Points on a hilly landscape, in no order, each with its height.
From any point a ball takes the steepest step (drop divided by distance) to one of its 2 nearest points. It stops when none of these is lower. Distance is the straight distance between rows; heights are no part of it.
(1082) height 5.93: [ 85 102 142  77  87 134 108 102  98 137 156 113 124 142 121 128  91  94
 133 117  42 152 110 108  86  79 170  92 107 154  66 191 129 145 153  86
 114  60 173]
(148) height 6.76: [127 135 120  84 190 110 109 122 191 121 141 183  97  90 113 163 116 162
 126  84 191 133 126 172 169 170 101  87 161 104 195 101  61 130 137 145
 129 168  61]
(1298) height 8.58: [123  82 156 148  79 169 144 145  96  71 131 106 143 160 140 144 132  68
 176 132  70 146 120  86 112  90  36 113  85 142  88 154 127 173 129 144
 160  72 200]
(1076) height 1.96: [150 149  91 111 113  72 148 156 123  87 172  94  75 103 108 180 136 131
 150 172  59 197 135  56 134 156 136 150 118 152 153 100 125 165 112 100
 155  72 162]
(351) height 4.45: [171 102 141 153 172 121 111 155 145 118 140 162 129 112 165 160 144 121
 114 132 210 141 163 127 154 112 119 140 151  90 194 144 162  92 163 174
 131 192  99]
(1377) height 0.31: [139 117  83 145 155  81 167  96 150 114 151 146  72 141  80 161  87 189
 129 124  98 113  50 171 160 193 129 109 146 125 142  98  81 158 134 123
 177 163 130]
(804) height 1.41: [121 113  96 128  90  91 165 102 112  96 128 149 122 110 112 114 108 167
 115 172  97  95 102 146 151 148 108 100 122 160 103  16  94 155  95 129
 160 133 120]
(680) height 5.26: [137 147 165 139 145 154 138 147 144 134 117  91 125 120 114 145 150 145
 155 118 134 134 175 144 165 163  77 178 102 107 118 161 139 133 135 160
 134 124 142]
(1187) height 3.41: [116 137 138  87 109 107 148 107 102 113 142 107  97 115 112 116  82 128
 129  97  69 147 181 110  91 164 152 173 117 152 110  82 115 165  72 100
 113  57 169]
(331) height 4.56: [197 109 144 176 119  73 160 139 129  88 141 157 114 113 117  92 134 148
 149 111 142 152 182 118 142  90 113 189 104 168 131  95 187  99 120 116
 192 135 154]
(1374) height 6.27: [ 91 122 133  72 119 121  97 111 121 160 153 101 101 159 145 163 105  98
 116 137  42 167  94  98  94 110 181  93 114 140  87 226 126 135 172  79
 108  99 166]
(415) height 4.21: [187 110 150 200 124 112 153 130 122  99 119 167 144 131 123  66 123 148
 133 135 155 131 165 135 149  98 117 186 113 175 112 115 193  71 134 121
 190 168 135]
(571) height 1.64: [109 145 138 103  89 155 155 126  76 111  90  96 152  95 137  69 113 108
  89 150 118 143 183 121  78 103 123 152 147 128 123  64 121 163  99 132
  86  99 139]
(1558) height 5.83: [136  92 136 139 140 110 108 149 105 150 147 111  98 135 133 148 157 129
 159 122 119 141  97 118 145  90 164 126 129 137 109 223 182  75 179  85
 166 142 161]
(1178) height 1.67: [162 144  84 137 106  66 155 157 112  58 160 122  99 113 106 164 130 132
 140 202  49 165 138  70 137 137  98 137 117 146 143  67 120 181 110 113
 179  88 151]
(1200) height 4.06: [172 110 131 161 145 120 113 155 115 118 138 144 130  96 160 152 170 111
 116 159 191 159 155  81 142  79 140 130 139 108 184 139 169  93 155 151
 125 159 113]
(1345) height 5.30: [150  87 151 141 115  91  91 131  91 130 156 130 130 132 126 118 149  84
 165 117  98 153  97 105 110  52 156 137 118 152  82 212 178  67 165  77
 183 131 169]
(943) height 5.69: [146 121 157 185 119 174 128 115 147 126 104 162 167 132 137  96 136 131
 105 127 196  86 163 158 143  87 108 152 118 135 122 109 149  91 113 168
 135 169 103]
(1203) height 4.53: [163 102 173 156 148  82 193 123 135 122 180 147  80 143  85  88  89 178
 148  52 117 123 142 215 151 162 151 158 125 128 114 148 156  90 103 104
 190 185 147]
(1532) height 4.12: [128 145 145  97  98 131 139 143 104 122 153  82  85 103 123 145 117 108
 130 116  69 185 186  91 103 150 133 174 128 149 137 136 125 150 121 113
 117  38 172]
(661) height 4.46: [106 141 111 128 103 132 121 111 104 115 121 121 141 118 136 100 127 115
 122 169  83 128 115 117 120 104 137 127 129 148 108  86 126 138 115 107
 137 124 136]
(236) height 3.08: [111 124  86 109 155  93 104 109 157 143 155 116  87 135 127 169 127 136
 133 140 109 152  57 124 145 146 171  71 147 115 157 165 116 110 156  90
 146 148 135]
(101) height 2.44: [103 133 117 130 117 142 148  97 138 119 105 147 150 145 117  89  70 159
 109 112 103  71  89 183 134 165 129 122 117 155  66  75 119 123  80 123
 151 147 124]
(1390) height 4.89: [ 91 121 156 102 175 163  83 135 126 181 120 160 171 121 160 102 129 128
 105 100 166  99 156 172 110 151 150 116 148 106 154 147 100 115 102 134
  57 138  80]
(633) height 4.01: [152  92 140 153 142  73 167 109 127 152 171 146 107 118 102  96  87 167
 144  64 101 105  98 198 131 156 174 135 138 136 131 110 148  89 114  88
 177 163 147]
(311) height 2.41: [ 79 155 118 110  79 185 154 114  92 116  84 118 186 122 139  71 120 126
 100 168 135  98 135 129  75  90 106 104 126 151  94  53  89 162  86 147
  99 117 132]
(1445) height 2.97: [112 121 142 134 131 139 147  91 137 139 134 157 121 124 109  81  90 149
 122  79 110  96 120 202 147 168 145 137 130 157  87 102 139 122  91 101
 150 127 130]
(370) height 6.46: [ 72 115 106  76 164 120  87 101 151 168 152 141 125 121 144 139 105 141
 130  90 126 130  80 159 104 158 166  63 140 124 163 156  99 116 135  95
  94 127  93]
(1215) height 2.79: [ 80 152 119  89 106 167 157 108 118 113  95 121 156 122 137  73  89 145
 114 132 110 107 139 145 103 125 103 136  99 148  94  65  97 173  71 118
 125  99 140]
(1167) height 4.98: [105 114  73 117 110  93  92 109 140 149 116 149 134 126 125 142 120 105
 121 156 108 137  54 120 123 108 161  59 147 138 132 126 104 108 126  91
 117 138 116]
(687) height 3.48: [136  89 161 120 122 111 148  96 110 138 145 138 115 129  91  61  88 129
 126  54 102 100 125 202 133 154 179 156 139 142 111 110 151  91  78  88
 150 137 148]
(122) height 1.12: [187 154 124 175 147 129 162 153 137  78 118 129 116 128 132 164 160 145
 127 191 168 168 171  95 159 127  76 140 128 117 161 120 145 119 161 180
 147 171 104]
(508) height 1.88: [126 134  82 147 107 134 149 108 143 112 100 149 141 133 119 102 112 145
 102 153 116  83  82 162 141 131 121 109 128 162  81  46 123 126 106 125
 146 141 103]
(424) height 4.57: [116 108 194 117  77 169 130 136  79 155 130  74 181 158 135  88 144  76
 134 107 148 112 156 105  77  85 115 163 134 115 114 171 139 145 122 151
  79  67 164]
(248) height 5.25: [109 135  44 111 109 106 103 111 166 151 109 159 137 150 126 129  95 133
 118 128 122  98  15 142 109 112 154  32 170 139 118 114  90  93 149  92
 127 152  93]
(1444) height 5.87: [ 89 135 122  70 115 119 136 111 117 163 149 103  96 145 123 151  85 121
 116 156  31 170 135  89 104 134 187  96 107 150 102 153  91 172 133  91
  97  73 147]
(468) height 7.04: [ 99 144 110 124 141 148 111  96 170 148 112 157 149 130 110  75  98 159
 106  63 136  67 102 215 115 163 136  96 141 135 105  81 107 111  86 126
 117 155  75]
(422) height 5.18: [104 118 162  97  84 168 134 113  84 134 141  91 146 123 121  88 117  77
 143 113 103 131 177 111  84  95 118 165 133 140 101 160 132 146 116 130
  99  56 188]
(729) height 0.83: [126 121 133 127 149  96 158 116 125 125 163 126  76 129  84 158  77 172
 143 114  60 112  76 159 165 201 154 129 130 123 126 109 105 152 118 110
 158 138 159]
(18) height 3.49: [161 153 146 161 125 145 123 168 120 109 106 119 144 139 160 157 185 103
 112 190 187 132 133  77 132  81 136 130 121  85 151 132 137 149 164 168
 114 169 124]
(679) height 1.08: [156 119  56 138  98  57 168 102 102  93 155 157  99 111  91 137 115 159
 110 175 105 124  81 120 148 149 122 107 126 135 143  29  90 168 125 125
 162 142 123]
(115) height 6.88: [134 136 184 163 136 199 136 140 158 140  93  97 177 197 125 153 163 107
 146 108 187  51 136 127 150 115  87 147  83  98  82 174 132 141 162 198
 120 144 117]
(1448) height 4.81: [189 118 114 177 105  70 139 140 111  84 148 155 108  89 109 103 145 119
 146 128 117 177 187  98 115 103 139 182 129 169 143  79 174 106 106  96
 170 109 164]
(1562) height 5.20: [145 132 114 132  95  76 131 139  94  82 144 119  93 109 112 126 127 101
 136 149  55 148 136  77 115 105 141 153 107 152 118 109 137 138 123  86
 165  83 180]
(212) height 4.77: [145 120 158 139 182 136 115 160 164 132 123 160 133 123 162 159 161 134
 120 128 215 120 160 135 141 147 119 119 143  83 184 146 106 114 143 177
  97 169  67]
(1140) height 6.07: [122 116  77 113 128  92 127  80 130 137 139 166 119 121 109 122  84 134
 129  94 119 113  43 159 129 144 174  81 160 130 140  75 100 107 125 101
 132 147 124]
(936) height 5.63: [ 84 120 135  95 109  91 130 108 118 126 156 116 107 130 110 131  88  99
 112 133  37 148  97  98  98 129 176 114 108 151  89 132 115 151 113  69
 142  90 158]
(1213) height 3.99: [144 139 148 182 148 154 110 160 149 131 103 143 149 164 158 159 167 102
 110 160 198 107 112  95 153 105 148 121 141  94 152 146 141 120 174 162
 103 180 105]
(228) height 1.14: [ 86 156 135  95 180 156 128 153 147 131 115  96 100 142 124 188 134 152
 135 152 101 128 119 129 160 215 108 115 126 107 135 170  93 193 133 160
  99 111 104]
(513) height 7.23: [ 87 135 112 114 157 151 133 107 155 137 110 148 127 121 114  96  89 152
 110  89 146  68 148 186 137 191 129 120 127 127 121  92  95 124  79 140
 106 126  91]
(655) height 5.31: [139 112 160 155 101 156 119 115 104 131 113 149 169 111 151  50 138 122
 114 115 178  85 159 150 116  70 127 166 127 146 126 113 170  94 108 146
 141 154 120]
(1254) height 6.99: [141 110 130 119 144 106 110 118 144 133 129 172 115  73 132 114 120 140
 111 111 178 124 158 161 144 139 123 120 148 119 186  78 134 107 106 144
 115 146  75]
(784) height 0.75: [158 116  80 150 137  65 167  81 131  97 148 158  78 129  76 148 105 192
 144 148  96 119 104 160 182 177 115 118 123 140 146  47 100 169 117 140
 177 136 112]
(1332) height 5.74: [148 134  35 134 132 108 106  94 182 123 123 164 128 154 103 142 115 167
 112 128 148 102  28 160 146 141 110  66 157 130 116  85  78 131 163 137
 152 174  66]
(1449) height 4.94: [172 119 163 159 140  92 175 125 138 120 155 133  92 118  77 104 106 169
 154  67 119 132 184 172 171 188 128 185 107 143 109 125 159 107 112 105
 181 152 160]
(1079) height 5.52: [149 134  23 149 124 114 115 121 173 128 104 140 156 169  98 155 112 151
 116 143 114  93   7 141 133 127 130  53 155 146  82 118  94 103 176 119
 177 171  83]
(1018) height 5.27: [185 130 141 146 140  85 150 141 133 119 159 133  89 115  99 126 129 160
 160 107 129 167 179 123 166 155 130 166 109 148 131 144 181 100 140 110
 177 144 149]
(602) height 4.15: [104 143 145  98 120 155 118 115 111 141 122 120 122 115 128 101 113 102
 122 126 107 122 146 138 128 131 127 151 116 125 115 115 131 142 104 104
 117 102 156]
(1605) height 6.11: [ 90 125 121  71 133 117 130 109 114 146 148 118  86 153 111 167  86 138
 126 145  36 156  71 112 105 142 186  89 127 147  90 195  96 145 163  71
 109 108 148]
(1503) height 5.28: [128 163 163 126 162 162 145 155 154 131 117 117 133 126 124 173 145 148
 136 123 150 122 186 143 163 201  90 157  98  80 132 155 106 150 122 178
 116 141 103]
(880) height 6.95: [106 154 176 126 103 187 143 164  98 132 101  69 172 163 163 133 158  70
 121 156 177 127 116  65  95  97 117 132 101 102 101 146 123 181 149 158
  79 108 154]
(28) height 2.08: [142 140 150 114  72 149 153 134  86 100 109  93 146 105 135  91 119 100
 121 129 116 153 183 108  79 113  90 178 135 133 123  86 131 174 105 136
 126  61 180]
(455) height 6.38: [ 95 158 165 126 117 172 132 156 119 149 107  81 154 183 173 168 173  71
 132 149 174 104  92  71 123  83 145 102 113  80 107 189 114 161 171 155
  64 107 130]
(1438) height 3.77: [103 136 184 113 107 175 108 131  94 165 131 112 165 122 150  73 137  83
 121 120 162 106 160 131  85  79 136 160 125 117 125 164 152 115 105 145
  81 106 135]
(969) height 4.69: [ 91 133 108 120 115 129  94 119 121 136 117 132 138 120 146 128 127 105
 112 158 100 152 108 110 114  81 152 101 144 160 145 120 132 108 118  78
 112 121 133]
(244) height 4.35: [ 83 137 115  88 127 135 114 113 106 151 124 128 135  93 143  86 109 115
  90 142 139 151 164 115  71 115 157 112 156 120 177  86 105 142  85 121
  55  92  94]
(403) height 3.37: [135 113  85 118 137  66 125 111 150 139 156 159  78 127 112 152 126 141
 155 147 116 172  77 109 167 114 156  85 148 114 185 125 135 108 149  88
 152 143 121]
(74) height 2.32: [160 127  79 158 117  95 147 138 130  80 137 147 114 122 116 134 132 151
 132 186  78 127  94 120 153 126 108 133 108 161 104  76 130 149 128 120
 180 132 126]
(1429) height 8.02: [ 93 117 145 152 113 209 140 151 137 119 103 104 184 189 134 162 147 108
 171 124 120  88  94  90 137 116  42 115  87 115  74 156 112 167 154 185
 143 104 162]
(519) height 6.86: [151 119 110  81 162  97 114  88 156 122 144 179 107  77 130 141 112 159
 130  80 189 131 127 170 137 131 107 101 161 114 195  71  99 126 134 123
 126 147  83]
(1080) height 4.92: [146 113 135 155 106 118 118 135 109 137 126 145 152 121 135  83 142 118
 124 131 146 121 136 123 121  84 148 142 122 137 117 115 171  99 120 103
 157 137 132]
(5) height 2.39: [178 107  87 148 109  71 146 107 122  86 131 167 104  91 127 117 135 144
 133 159 165 156 137 112 160  98 123 110 138 141 172  56 150 127 146 144
 140 148  98]
(1411) height 6.24: [108 147 107 133 135 146 117 117 132 130 111 144 146 125 140 125 145 138
 109 151 138 109 104 129 136 140 116  88 145 126 127  96  98 137 134 139
  98 133  96]
(54) height 4.50: [169  95 137 164 142 107 113 136 133 121 130 152 128 121 140 123 154 120
 133 146 166 153 144 119 152  76 148 144 127 143 150 140 189  83 155 118
 157 161 141]
(15) height 3.72: [ 75 143 150  84 111 183 143 103 103 152 110 106 146 126 135 107 120 122
 129 100 107 116 170 137  99 145 114 150 116 137 108 145 122 173  90 132
  90  92 132]
(356) height 5.24: [186 122 135 146 139  75 140 156 119 126 172 109  81 118 123 154 171 153
 179  89 133 188 187 106 146 136 137 192 118 141 140 164 189  92 145  99
 178 102 175]
(235) height 6.41: [105 144  53 118 113 130 125  92 148 119 100 159 136 117 131 121 123 160
 109 143 149  85  87 154 134 150 114  77 140 138 123  55  67 139 124 152
 101 130  75]
(533) height 4.84: [167 113 146 136 147 100 113 159 103 121 165 102  95 127 122 164 168 127
 178 128 102 184 161  94 138 116 120 160 113 129 128 204 178 105 167 101
 172 113 177]
(509) height 6.62: [ 54 135  94  86 168 142  93  99 176 159 121 144 125 141 129 141  88 154
 110  95 124 114  84 160 104 176 145  54 134 125 146 122  60 127 110 119
  82 113  89]
(1064) height 7.54: [118 117 180 161 115 221 157 139 137 130 110 105 182 195 124 156 146 121
 173  98 151  64 136 122 159 138  54 143  87 108  72 166 124 155 129 194
 135 117 141]
(632) height 5.57: [102 128 140  96  89 146 110 120  93 131 134 103 122 134 131 104 123  96
 126 140  66 153 148  94  68  94 143 137 113 154  95 179 126 148 132  91
 111  72 172]
(1436) height 2.45: [ 79 155 166  74 156 173 146 124 146 164 124  71 103 148 117 172 135 139
 166 104  99 137 167 140 147 200  89 146  98 106 107 195 108 163 124 151
  86  88 140]
(1182) height 5.01: [172 135 104 165  95  76 129 163  98  71 168 126 103  90 126 130 160  89
 144 140  82 169 170  65 104 100 137 164 113 172 137  70 147 130 107  99
 170  81 190]
(290) height 1.57: [159 133  92 169 152 111 134 148 161  90 129 145 113 121 132 172 156 162
 135 185 162 159 125  96 181 119 104 116 127 125 182 117 134 133 182 154
 146 164 101]
(1493) height 4.85: [156 148 148 104 128 147 146 153 130 137 128  80 116 102 120 161 134 120
 151 121 108 172 179 104 138 156  79 189 107 117 136 147 142 162 119 150
 123  87 154]
(1006) height 5.91: [134 110 139 111 123  90  93 131 110 153 172 105  92 130 136 138 138 129
 145 119  98 147 122 132 129 117 175 126 136 124 126 181 157  94 145  68
 133 129 155]
(493) height 3.61: [169 102 155 163 145 121 130 128 139 126 142 134 134 129 125  77 133 133
 119  81 155 123 162 164 155  98 132 172 113 167 118 164 193  72 125 117
 174 166 136]
(1290) height 4.52: [120 141  89 143 108 180 103 103 155 137  88 138 189 175 134 128 125 124
 111 129 129  59  69 154 113  97 113 102 137 143  62 131 136  94 151 127
 146 167 113]
(754) height 0.12: [169 120 100 180 169 113 142 133 181 110 124 144 145 176 113 121 119 166
 135 132 151 118  91 158 158  98 121 123 145 154 100 165 174  67 174 146
 193 203 119]
(461) height 3.17: [116 117 141  98 172 121  82 160 111 177 140 128 118 110 184 162 147 103
 119 132 146 147 157 106 123 139 154 124 152  76 174 187 132 131 144 136
  70 124 107]
(744) height 2.48: [114 144 154 126 116 165 133 136  83 140  83 129 169 100 165  79 132 103
  83 136 180 110 166 139  99  98 130 152 154 100 142  76 124 125  95 145
  75 125 104]
(432) height 3.74: [166 133 146 160 153 139 117 165 124 123 127 100 120 139 129 176 180 114
 147 165 137 146 133  94 167 114 111 159 104 110 131 179 162 120 172 152
 136 149 159]
(65) height 1.97: [167 103  73 150 115  60 151 144  97  57 151 137 103 124 105 159 130 157
 148 183  70 138 114 108 131 147  75 133 108 154 117  48 119 190 105 122
 184 122 148]
(1230) height 2.69: [181 110 102 169 135  83 128 158 131  67 121 149 127 126 123 136 151 140
 142 202 117 145  97  95 142  94 110 132 102 160 118 115 158 130 155 122
 210 157 140]
(768) height 3.07: [ 92 151 171 100 122 180 123 118 106 148  89 122 186 133 144  61 132 104
  97 129 170  85 157 158  80 101 135 142 126 104 127 135 115 144  96 153
  58 119 109]
(40) height 5.58: [150 130 135 114 142 110 111 128 129 139 149 109  89 115 131 138 145 133
 139 131 102 163 145 100 135 159 147 151 123 130 140 166 137 126 126  98
 125  94 141]
(1243) height 3.12: [ 86 156 167  87 133 180 142 131 113 162 105  82 139 129 124 143 126 112
 148 110 130 135 186 133 105 179 103 157 104  96 124 177 102 179 116 171
  86 100 127]
(648) height 5.90: [145 118  38 121 113  73 135  82 149 142 123 173 104 138  95 147 108 167
 128 124 116  96  22 163 136 140 138  62 162 127 146  66  74 124 142 117
 153 173 110]
(848) height 0.24: [196 154 160 171 124 149 173 163 122  87 111 113 135 130 134 160 171 127
 130 156 190 137 179  90 142 110  69 178 110 103 138 133 157 141 159 183
 152 159 139]
(898) height 3.89: [106 152 143  99 140 124 123 136 127 144 137 101 117  81 173 133 127 107
 121 121 132 204 178 106  80 178 133 154 167  92 172 110 108 148 102 151
  66  78 103]
(261) height 5.41: [125 103  98 128  86  73 119 114  87 110 151 123  98 125 123 143 109  80
 121 155  34 150  99  87  89 105 169 121 113 147  95 133 125 142 122  72
 158  98 179]
(438) height 5.02: [148 140 149 147 158 148 131 149 158 120 110 149 126 111 146 142 134 145
 128 145 164 127 158 147 161 165 110 141 134 101 162 129 118 136 135 180
 115 150  94]
(143) height 4.75: [126 139 156 158 154 158 105 155 150 154 112 126 158 168 166 148 182 105
 122 108 187  77 115 133 150 100 147 121 122  85 125 191 144 115 161 155
  95 189  93]
(678) height 8.28: [ 76 130 117 121 110 178 132 135 130 144  85  97 188 183 136 156 143  86
 111 161 110 100  65  85  98  84 116  95 106 141  75 179  99 149 163 129
 114 128 163]
(1566) height 6.81: [ 75 149  92 109 167 154  91  99 179 160  99 158 152 141 107 106  95 161
 106  86 143  91  90 202 106 180 126  70 142 122 109 111  62 114 106 139
  80 130  56]
(1531) height 7.86: [ 63 131 154 112  96 208 140 127 122 148 104  84 188 206 140 155 129  84
 153 143 119 101 101  76  92  87 113  99  92 122  77 184 101 178 149 156
  77  95 159]
(73) height 3.63: [158 103  74 132 116  40 120 115 116 131 169 156 104 109 102 161 138 127
 144 137 121 178  98  86 143  76 171  89 146 128 203  93 140  99 142  84
 158 148 133]
(1506) height 3.62: [117 126 149 101 151 122 113 149 102 158 147 113 109  92 152 155 136  97
 108 108 157 166 169 108  90 167 150 149 165  64 188 147 126 118 106 148
  71  91 108]
(1088) height 4.37: [133  93 171 119 129 130 123 120 118 161 143 129 131 100 109  74 145 125
 125  68 147 119 173 164 146 133 142 165 132 139 115 178 189  67 101 117
 138 148 123]
(429) height 2.55: [131 141 155 139  98 163 143 150  86 111  97  98 165 110 145 126 132 108
 124 160 134 139 156  95 115 109  87 161 117 122 124  96 134 173 116 153
 127 107 172]
(1460) height 2.68: [ 73 144  76 109 163 126  96 121 162 156 132 129 116 155 135 172 126 152
 119 147  97 137  65 122 150 152 144  59 141 128 139 173  93 141 152 113
 106 129 107]
(1185) height 7.39: [ 88 133 167 102 105 195 161 156  96 131 106  68 170 168 148 140 116  83
 139 131 127 136 130  74  86 105 107 122  95 109 108 174  89 185 138 144
  63  73 174]
(964) height 4.51: [144 121 159 122  89 132 117 134  96 130 139 110 114  96 120  94 143 106
 132 101 115 146 188 104 123 122 124 203 139 145 127 140 161 114 101 122
 117  90 167]
(752) height 5.14: [145 137 140 128 122 121 125 127 129 134 130 127 117  90 118 104 119 129
 132 106 138 162 188 142 131 172 118 173 147 107 156  96 139 133  88 126
 118 114 112]
(537) height 2.70: [ 91 130 130  96 188 118  87 154 140 166 151 119 117 128 160 193 144 123
 126 137 145 135 114 110 126 140 149  86 137  86 182 205 100 123 159 132
  64 139 100]
(510) height 6.65: [132 125  74 106 167 118 101 100 206 123 136 183 103 137 117 165 125 189
 122  91 174 110  88 165 151 153  96  73 166 113 157  78  63 125 143 157
 138 175  74]
(961) height 2.15: [138 127 139 137 162 120 129 129 159 142 146 117  95 147 114 129 126 156
 148 105 119 128 100 167 164 165 141 112 138 125 108 182 146  97 149  97
 158 161 119]
(822) height 4.13: [ 82 158 117  84 122 118 119 125 110 141 132 108 120  83 145 121 107 113
  88 135 124 203 163  92  75 150 167 119 141 106 186  96  90 175 108 123
  37  74  95]
(104) height 6.16: [118 154 173 149 138 200 147 141 161 141  93 127 181 166 136 131 162 113
 116  88 203  51 160 162 142 135 102 154 103  97  84 145 118 125 126 194
 114 156  95]
(572) height 1.72: [ 83 173  92 112 158 166 110 143 151 142 106 115 134 151 127 174 137 143
 115 163 120 113 102 113 133 178 123  97 124  92 130 154  77 158 142 161
  76 128  94]
(536) height 1.75: [ 66 168 147  92 179 159 126 124 154 151 122  97  95 156 103 161 117 158
 136 105  95 129 126 154 154 207 119 112  96 121 103 176 107 167 123 130
 112 115 138]
(264) height 5.65: [108 157 174 126 151 171  99 152 128 171 122 111 152 174 168 148 166  91
 124 119 178  85 118  94 121 107 158 131 119  78 118 195 117 139 150 144
  59 133 104]
(1226) height 4.44: [146 156 138 117 112 135 135 165 103 111 138  75 109 113 125 169 154  83
 139 136  94 200 160  69  98 138 103 174 133 123 147 142 135 162 134 135
 132  60 178]
(375) height 5.62: [141 137 186 148 141 176 127 157 143 139 101 155 175 140 168 120 149 113
  97 111 205  70 175 157 133 135 122 150 131  87 132 133 110 123 108 192
  92 173  62]
(1362) height 4.88: [138 123 166 112 118 110 121 117 121 144 138 136 115 106 123  80 117 131
 118  94 146 118 172 164 135 134 137 170 136 140 144 116 160 111  80 108
 146 123 118]
(426) height 2.04: [115 156 127 125  85 165 145 124 106 114  74 113 173  87 157  62 133 124
  98 158 155 117 158 133  89 102 112 130 134 134 125  29 120 149  96 159
  89 133 111]
(155) height 1.58: [163 103 137 176 170 108 131 133 158 121 135 150 132 159 136 132 149 147
 131 119 191 138 130 160 164 100 120 132 146 148 141 183 178  49 169 143
 156 206 112]
(1286) height 5.22: [124 106 155 132 153 150  84 141 147 163 113 165 184 127 155 110 141 113
  97 109 203  66 166 172 116 123 147 121 144 111 160 133 116 109 123 157
  84 180  74]
(1565) height 8.33: [107  82 170 150  93 186 129 145 106 102 107  97 182 176 154 137 120  92
 170 123 102  91 112 104 116 105  46 125  79 138  88 165 123 151 135 170
 154  78 183]
(1224) height 4.58: [ 71 134 122  90 147 153  95 111 129 158 116 155 151  85 158  81 112 108
  98 105 160 123 149 155  96 148 143 104 151  95 189 103  96 133  90 129
  57 107  74]
(1186) height 2.73: [160  91 173 154 176 112 125 145 147 137 164 143 130 132 152 106 136 130
 138  84 181 139 173 157 157 114 129 157 132 137 165 183 206  44 141 129
 152 189 128]
(654) height 4.32: [156  95 132 143  89  57 112 129  85 125 144 147 118 113 110  93 109  89
 136 121  83 136  95 101 103  56 182 124 137 162 115 138 147  80 104  53
 160 123 153]
(834) height 2.00: [156 125  99 153 138 102 131 117 159 110 126 168 112 110 130 141 127 154
 121 140 166 147 118 143 164 117 109  96 141 132 168 103 133 105 154 135
 150 169  92]
(1044) height 2.71: [164 121 109 157  84 120 137 126 119  96 115 157 127  89 127  97 160 121
 106 190 175 141 144 118 133  76 121 111 144 136 155  46 150 111 123 144
 136 148 106]
(686) height 5.10: [157 136  66 157 128 143 114 131 157 122  84 137 173 182 112 133 104 149
 105 144 113  85  46 157 131 106 116  93 139 140  51 141 134  93 163 133
 183 172 102]
(709) height 3.76: [145 146 145  99 107 105 150 133 107 133 151  99  83 114 101 134 113 152
 155  77  66 162 183 131 112 181 145 183 131 150 119 134 142 144  89  89
 119  62 169]
(1231) height 3.91: [157  81 106 143 108  46 110 118  90 118 155 163 106 102 106 119 131 123
 145 130  99 159 103  92 124  88 179 110 148 137 163 112 160  74 132  71
 154 133 158]
(481) height 3.10: [107 130 127  87 102 136 174 112 104 104 109 112 120 123 120 102  66 149
 128 127  77 122 167 140 112 164 112 150 102 153 104  47 120 184  61 111
 122  82 148]
(47) height 5.34: [142 153 124 121 118 100 112 148 123 126 139 104  91  90 130 118 124 132
 133 145 115 176 169  98 133 162 131 155 149 120 157 105 140 144 104 123
 101  78 123]
(98) height 4.83: [135  74 148 125  95  85  94 100  85 119 153 129 133 128 123  69 124  86
 144 110  97 129  90 118  94  42 169 143 141 160  79 180 186  75 127  65
 182 120 176]
(124) height 2.22: [ 70 154  96 123 166 146  87 143 161 162 109 117 124 145 155 186 149 128
 116 159 142 114  85 108 132 155 147  68 143  90 164 182  88 140 173 137
  78 137 102]
(297) height 1.42: [133 124 135 141 152 106 152 120 147 129 154 125  94 115 100 128 100 162
 133  96 115 114 113 177 176 191 136 131 129 122 131 133 130 127 124 111
 167 142 128]
(309) height 3.82: [ 91 150 115 132 107 189 113 125 131 143  91 119 182 159 139 117 124 111
 119 145 127  72 106 135 119 104 110 111 102 159  69 125 116 124 127 130
 120 137 144]
(1311) height 3.15: [162 126 131 161 130 140 136 151 135  94 119 126 130 149 132 146 160 133
 139 178 136 134 114  98 154  91  88 141 109 149 119 160 139 129 166 145
 183 152 152]
(1344) height 1.60: [155 115 136 164 179 116 140 133 169 127 149 119 109 154 117 139 135 151
 153 103 128 144  78 163 162 127 138 126 130 139  88 201 163  61 172 134
 191 186 136]
(728) height 6.04: [135 152 119 148 135 167 121 109 142 126 102 142 154 121 129 109 125 149
 106 155 165 101 138 160 128 111 115 121 135 136 126  87 133 118 125 137
 128 154  97]
(1113) height 3.19: [101 147 148 127 113 193 149 128 114 127 102 111 175 142 135 126 137 113
 120 152 142  97 122 125 113 107  97 149 103 131 106 116 118 154 127 142
 109 117 135]
(1507) height 6.26: [104 104 114 105 158  82 112  95 148 154 162 144 105 113 111 138  94 143
 137  75 118 115  64 173 121 150 183  70 166 113 184 125 106 102 119  86
 117 142 115]
(209) height 6.54: [107 158  67 108 149 141  87 101 183 136 101 179 140 121 122 155 136 186
  98 133 169 102  98 164 136 162  99  57 145 117 148  88  55 142 144 165
  96 154  58]
(243) height 4.33: [176 116 165 147 117 131 133 158 115 121 140  98 116 111 125 141 165 119
 151 130 140 163 163  95 152 104 119 186 115 130 127 173 180 106 158 145
 154 117 161]
(940) height 3.04: [163 136 123 164 103 138 140 150 116 104  89 129 140 113 157 124 164 124
  97 194 185 139 148 110 136  99 117 124 147  88 161  79 142 129 149 174
 110 149 106]
(489) height 4.14: [137 130 156 104 100 106 140 131 113 142 145 117  87  97 116  93 128 125
 141  63  96 154 204 134 102 154 140 197 151 141 142 124 174 118  63 123
 124  70 145]

For each start below, name the point where the ball stops.
(1449) => (1377)
(509) => (571)
(1531) => (848)
(519) => (1200)
(1429) => (228)
(356) => (1178)
(1444) => (754)
(1006) => (754)
(98) => (228)
(1167) => (228)

Call two points neighbours if one is among the 2 nearest of the other. Go from one point of each pair to the other, from neighbour to neighbour, staying as low as possible. Name the highest point that can't be avoided.
(754) / (1178) => (1562)
(1377) / (754) => (961)
(1200) / (571) => (1503)
